A landscape with many valleys, sampled at points; each row gives a point and its height.
From any point a ball rolls to the lowest of the 2 points nearest to it. It stops when none of these is lower. Distance is the straight distance between rows; heights are no part of it.
J_316 h=67.6: [-26 -39 -42 -31  32 -16  52 -61 -11  28  34 -15  18 -32 -25  -5  -8  20
  -3 -61 -12   8 -41]
J_337 h=49.5: [ 35  -8  28  31 -34 -17 -11  35  -9 -53 -15 -51 -47  -7  19 -11   4 -23
  28  27 -24  25  10]
J_227 h=49.3: [-16  -7  -4 -19  16  40 -55  -5  23  61   3  29  21   8  12 -13   2 -13
 -62  23  46  -6  16]
J_576 h=48.1: [ 24  54  30 -11 -53  20  -1  19  13  -4 -29 -24  29 -29  50  23 -17 -21
  27  51   5   3  41]
J_123 h=52.0: [ 17  14  34   3 -61  35 -13  35  16   3 -47  24  10   0  35  30 -12 -12
  24  65   4   1  33]
J_891 h=46.6: [ -1 -13  -4  19  -9  -8  16 -12 -44   1  -1  43 -17   3 -25  22 -33   7
  48 -12   0   2  22]
J_666 h=40.9: [ 17 -23   9  31 -39 -30  18  -6 -25 -35   6 -14 -39 -23 -12  25 -27 -12
  63  13 -41  30  13]
J_714 h=26.4: [ -6  -8 -14  17 -10 -35  26 -51 -34 -45  15   2 -32   8 -22   1 -24  11
  56 -43 -35  21 -22]
J_381 h=39.0: [ 11   1 -16  10  41 -27  10  16  23   0   4  27  13   4  -8 -54  19   6
 -54 -49   1   6   1]
J_215 h=51.0: [-14  14   8   7 -13  26 -34 -19 -29   8   7  32  -4   1   0  28 -18  16
  49  -3  13 -20  23]
J_87 h=8.6: [ 14  64   3 -20 -20  20 -51  10  52  12   7 -30  61 -17  45 -14  19   6
 -22  17  30  -5  29]
J_731 h=41.9: [ 18  34   0 -20 -31  34   7  21  29   8   1 -33  27 -57  40   4 -12   1
  14   0 -10   2  23]
J_91 h=45.3: [-22   7  16 -37  28  48  -3  31  10 -15 -20  23 -14  15   0  23  12 -28
 -15  37  -6 -14 -12]
J_957 h=53.0: [ 30 -22  14  33 -21 -48  12  47  41 -22  -7 -11 -29  -9  14 -40  39 -23
 -43  13 -20  28  28]
J_719 h=15.1: [ 10  -7 -16  18   8   1 -43 -19 -53   7   0  13   6  60 -24   3 -11  40
  32 -21  41 -10 -32]
J_598 h=40.7: [ -4   3   2  -8  32  23 -15  22 -25 -19 -21  30 -19  53 -22  20   2 -10
  -6  18   2 -13 -26]
J_825 h=44.0: [-10 -32 -39 -21   1  26  14 -12 -17  15  33  10 -18  -3 -30  20 -37   9
  23 -24 -29  11 -36]
J_607 h=59.2: [ 45 -52   6  37 -23 -21  51  35  29 -34 -20  -2 -45 -10  11 -11  26  -4
 -14   0 -60  27  12]
J_278 h=69.9: [ 32 -15  25  21 -35  -7  69  16  33 -22  -9 -13  -4 -66  27  26  13  -3
  42  13 -79  -4  20]
J_174 h=40.5: [  4   4 -19 -16  57  20 -27  -3 -17   9  27  15   2  21  -9 -60  -5  18
 -18 -62  27  -2 -58]
J_341 h=19.6: [ -4  44  -2 -21   6   1 -26  10  56  -2  28 -30  39 -32  24 -25  37   0
 -37  -5   1 -10  18]
J_905 h=37.8: [  1 -32 -23  -9 -12  16  18  22  -1 -11   6 -18 -32 -12 -16  15 -21 -11
   6  -6 -28  14 -14]
J_817 h=60.8: [-22  26  14  37  30 -42 -76  34   3  23  -5  -7  19  49  -8 -55  20  -4
 -62   2  49 -47 -15]
J_186 h=56.2: [-20  69  56  13 -22  21 -43 -17 -26  -7 -28  11  10  17  29  50   0   4
  55  53  25 -58  24]
J_277 h=48.7: [  8 -15  -6  25 -10 -48   2   7  13 -30   0 -40 -29  -1   2 -36  22 -13
 -30 -12  -7  25  15]
J_685 h=44.1: [-29   7  12  -3  11 -20 -11  22  -1 -14   5 -22 -28  -3  -5 -20  30 -29
 -37   7  22  -6  17]
J_992 h=61.2: [-29  49  32  -2  37  19 -68  17  29  30 -34  13  48  35  21 -15  14 -22
 -67  48  48 -50   2]
J_908 h=54.8: [ -8  -4 -22 -12  24   5  11 -37  11   0  14   4  22 -14  -8   8  16  20
   4 -31  -4   4   4]
J_776 h=59.3: [-20  50  55  -4   2  17 -35  27  30   0 -44  10  31  25  36  10  25 -18
 -27  62  39 -41  16]
J_366 h=56.5: [  9  -7  -1  26   6   2 -26  44 -22  -7   3   8 -66  25  -3 -56   4  -5
 -35 -38  11 -11 -12]
J_729 h=45.6: [ 10   4  -6   9  67  34 -43  -1 -31  16   7  40   4  58 -14 -34   3  25
 -27 -36  38 -20 -47]
J_806 h=49.1: [ -9  15   6  11  44  45 -62   7 -36  35 -16  41   5  48  -4 -10 -23  19
 -12  -6  43 -44 -27]
J_109 h=37.5: [ -4 -13  25  25  18 -10 -11  29 -26 -17 -45  27 -42  72 -22  16  24 -15
 -18  39  21 -21  -1]
J_966 h=80.9: [-22  27  27 -31 -54   5  26 -38  -7  14   4   6  18 -18   0  78 -32 -28
  45  76  -7   8  40]
J_476 h=26.0: [ -2  31   5  -1   0 -16   5 -44 -61  10   3  13  43  -8  -4  14 -33  30
  79 -23  50  -4  13]
J_71 h=30.6: [ -7 -48 -38 -10  11  -9  -5 -51 -29  30  42  17  -5  21 -28  -4  -2  33
   6 -37  30  23 -17]
J_245 h=29.8: [  8   8   3   8  36 -16  37  31  54  -5  -7  21  16 -29   3 -33  40  -6
 -53 -26 -22 -10  23]
J_794 h=64.9: [ 43 -42  26  30 -31   5  56  50  39 -19 -18  13 -21 -33  26  12  31  -3
  18  23 -71  14  22]
J_276 h=59.4: [-19  10   9  27   9 -17 -61  46 -27  11 -13 -21 -31  38  -7 -45  -1  -9
 -39  -7  40 -32 -14]
J_479 h=34.5: [ 37 -40 -40   5  20 -10  54  -8 -29   8  -2  43 -31  40 -27 -22 -24  10
 -40 -51  -5  16 -24]
J_359 h=34.2: [ 16 -38  -4  42 -27 -44  51 -40 -10 -42   2  11 -51 -12 -18  15 -15   5
  39 -24 -76  28   0]
J_756 h=19.1: [  6  69   3 -45 -38  13  -8 -30  28  24   4 -47  62 -29  44  21  -5  -5
 -11  36  28   7  33]
J_758 h=55.4: [ 24 -11  34  13 -36  12  -5  62   3 -25 -48  12 -17  28  11  26   4 -19
  22  73  -9  14  12]
J_280 h=49.2: [ 17  30  -4  14  11 -16   6  -6  16 -31  -8   3  34  -8  11   1  24  23
  14 -18   1   4  26]
J_987 h=22.8: [-19   3 -12 -44 -11  65 -10 -20   6  32   7  19  24 -23   3  35 -40  -9
  18  18  -4  -1  -3]
J_172 h=34.3: [  2   9 -14 -28 -27  41  29   4  10  11   2 -15  21 -57   9  25 -39   0
  33  -4 -28  -1   2]
J_998 h=45.5: [ 30 -24  39  26 -50 -10  18  29 -19 -31 -11 -24 -41 -22   5  23 -18 -30
  62  47 -45  30  23]
J_69 h=80.8: [ -1   0  17   2  -2 -36  67  -3  27  -8  -3 -37  -7 -68  22  -1  32 -15
 -11  -9 -34  -4  40]
J_437 h=52.3: [-22   3   2 -35  52  39   5  20  20   9  10   8  -6 -17  -2 -13   8 -21
 -35 -14  -8 -12  -8]
J_438 h=54.2: [-21  28  31   1 -14   8 -24 -24 -22  -5 -13  18   6   1   9  46   4  -3
  35  36  26 -22  41]
J_179 h=74.0: [ 16  -7  -3  14 -21  -2  53 -12  16 -28   7 -21  -3 -54  -2  32 -20   9
  58 -15 -83   0  -6]
J_809 h=19.9: [ -4  15  -1  -1  -1 -20  12 -40 -60  -9  18  14  21   1 -25  -1 -40  27
  90 -42  19   4 -28]
J_394 h=22.4: [ -1 -26 -34  -6  -5   1 -25 -41 -37  29  27  18  23  34 -23  15 -23  48
  47 -13  41  21 -32]
J_73 h=41.2: [  5 -30 -18  11   9 -18  35  -2 -34  -7 -13  40 -36  32 -26  -2 -13  -2
  -6 -19   0  18   5]
J_76 h=21.8: [ 21 -61 -48   2   0  -9  82 -12 -16   6   2  15 -33   6 -34   9 -38   2
 -12 -41 -51  22 -38]
J_710 h=40.0: [-22  19  19 -31   3 -11   4  23  23 -22   6 -48 -24 -23   9  -1  34 -40
 -22  29  -5   2  16]
J_740 h=61.9: [-16 -25 -35 -34  44   8  33 -49  13  49  29  -9  49 -45  -7  -3  -1  24
 -20 -37   8   9  -8]
J_285 h=35.2: [-14 -18 -32 -40  19  59 -23 -25 -21  38  38  23  13 -11 -15  14 -40  20
  28 -21   0   2 -37]
J_417 h=72.7: [-30 -28 -24  -8  22 -18  79 -51   5  23  14 -17  10 -65 -14  18   3   2
 -11 -43 -40 -17   2]
J_715 h=34.6: [ -3  17 -25 -23  39   9 -53   9   5  10  33 -26  25  10  -6 -64   3  12
 -30 -39  38  -4 -45]
J_889 h=28.5: [ -8  28 -17 -13   5 -10 -43  12  18  -9  27 -53  28  -8   5 -42  12   5
 -21 -20  26   5 -10]
J_566 h=77.1: [  7   2  14  21 -33 -11  52 -14  15 -22  13  30   6 -32 -22  60 -19   6
  77  22 -77   9  20]
J_253 h=57.7: [-12  68  66  -1 -29  20 -37  12   2  -3 -51  -6  22  28  39  39  14 -18
  10  80  32 -44  20]
J_762 h=27.5: [-25  40   2 -50   7  13  12 -26  29  20   5 -30  42 -31  22  26  15 -20
 -29  34  18   0  31]
J_962 h=34.4: [-35  26  16 -45  -3  21 -20 -10  12   0   9 -39  -1 -19  21  26  13 -34
 -12  40  20  -3  17]
J_877 h=19.4: [-13 -13 -22  -7  11 -41  27 -61 -57 -20  20   8 -12  22 -34  -6 -23  25
  53 -54   9  24 -48]
J_205 h=79.1: [-11   9  16  -4 -44   2  20 -27  12  -3  11  38  11  -4 -19  76 -22  -1
  66  59 -44  10  23]
J_596 h=26.2: [ -2  -9  21  -7  -2  10   5  39  56   7 -16  27  -1   5  14   4  53 -16
 -43  43  -4   3  23]
J_534 h=34.1: [ 24 -53 -53   8 -16 -25  63 -19  -7  -6   5 -25 -25  -2 -17 -27 -30  12
  -8 -64 -44  34 -54]
J_36 h=52.9: [ 13  -2  23  45 -22 -17 -39  37 -30 -36 -15 -30 -69  11  11 -38   8  -9
   4 -14   2  -4  -3]
J_225 h=15.6: [  4   6  25 -13   6  -8  45  42  69 -15 -15   1  14 -24  25   2  53 -23
 -40  31 -29  -1  21]
J_354 h=42.9: [ -9 -26 -30   0  22   1 -46  -4   2  47  25  20  11  36 -17 -26  11   9
 -68   2  43   7  -1]
J_107 h=77.4: [  4 -21  -6  24 -10 -37  89 -29  22  -4 -15 -36  13 -72   6  13  15   0
  -4 -25 -60 -13  17]
J_618 h=33.9: [ -3 -25  38  20  -6 -11  -4  30  14 -20 -20  24 -46  35   6  13  59 -12
 -19  45   3  -1  20]
J_656 h=8.1: [ 17  -9 -24  21  -9 -27 -39  -7 -41 -20   3 -33 -15  50 -17 -34 -16  30
  25 -34  31  20 -52]
J_983 h=16.3: [  8 -25 -43   0 -10 -26  -4 -16 -15 -24  15 -41  -9  17 -15 -21 -11  18
  11 -35  10  35 -32]
J_765 h=26.7: [ 21 -48 -48  -3 -22  -9  14   7   2  -2  22 -32 -26   0 -13 -23 -18  10
 -18 -42 -21  34 -30]
J_927 h=52.8: [-30  10   7 -15  25  54 -78 -21 -16  60  -8  22  33  20  15  -7 -25   9
 -25  17  61 -33 -14]
J_296 h=37.7: [ -8 -36 -34  -2  33 -21 -12 -28 -10  31  35  19  -4  27 -24 -29  18  19
 -48 -35  36  19  -7]
J_894 h=45.4: [ 19  25  -3  20  23 -15 -11  22  11 -20 -27   9  29  19  -2 -24  17   9
 -20 -10  28   2  17]
J_251 h=62.0: [-26  20   4   8  48  -3 -84  21   9  49   2   9  39  46  -6 -45  -2 -11
 -75  25  54 -40 -23]

Where does a ball stop that starts at each point below?
J_107 | J_225
J_277 | J_87
J_354 | J_656
J_123 | J_987
J_992 | J_76
J_205 | J_87
J_966 | J_76
J_927 | J_87
J_69 | J_87
J_598 | J_225
J_251 | J_877
J_280 | J_225
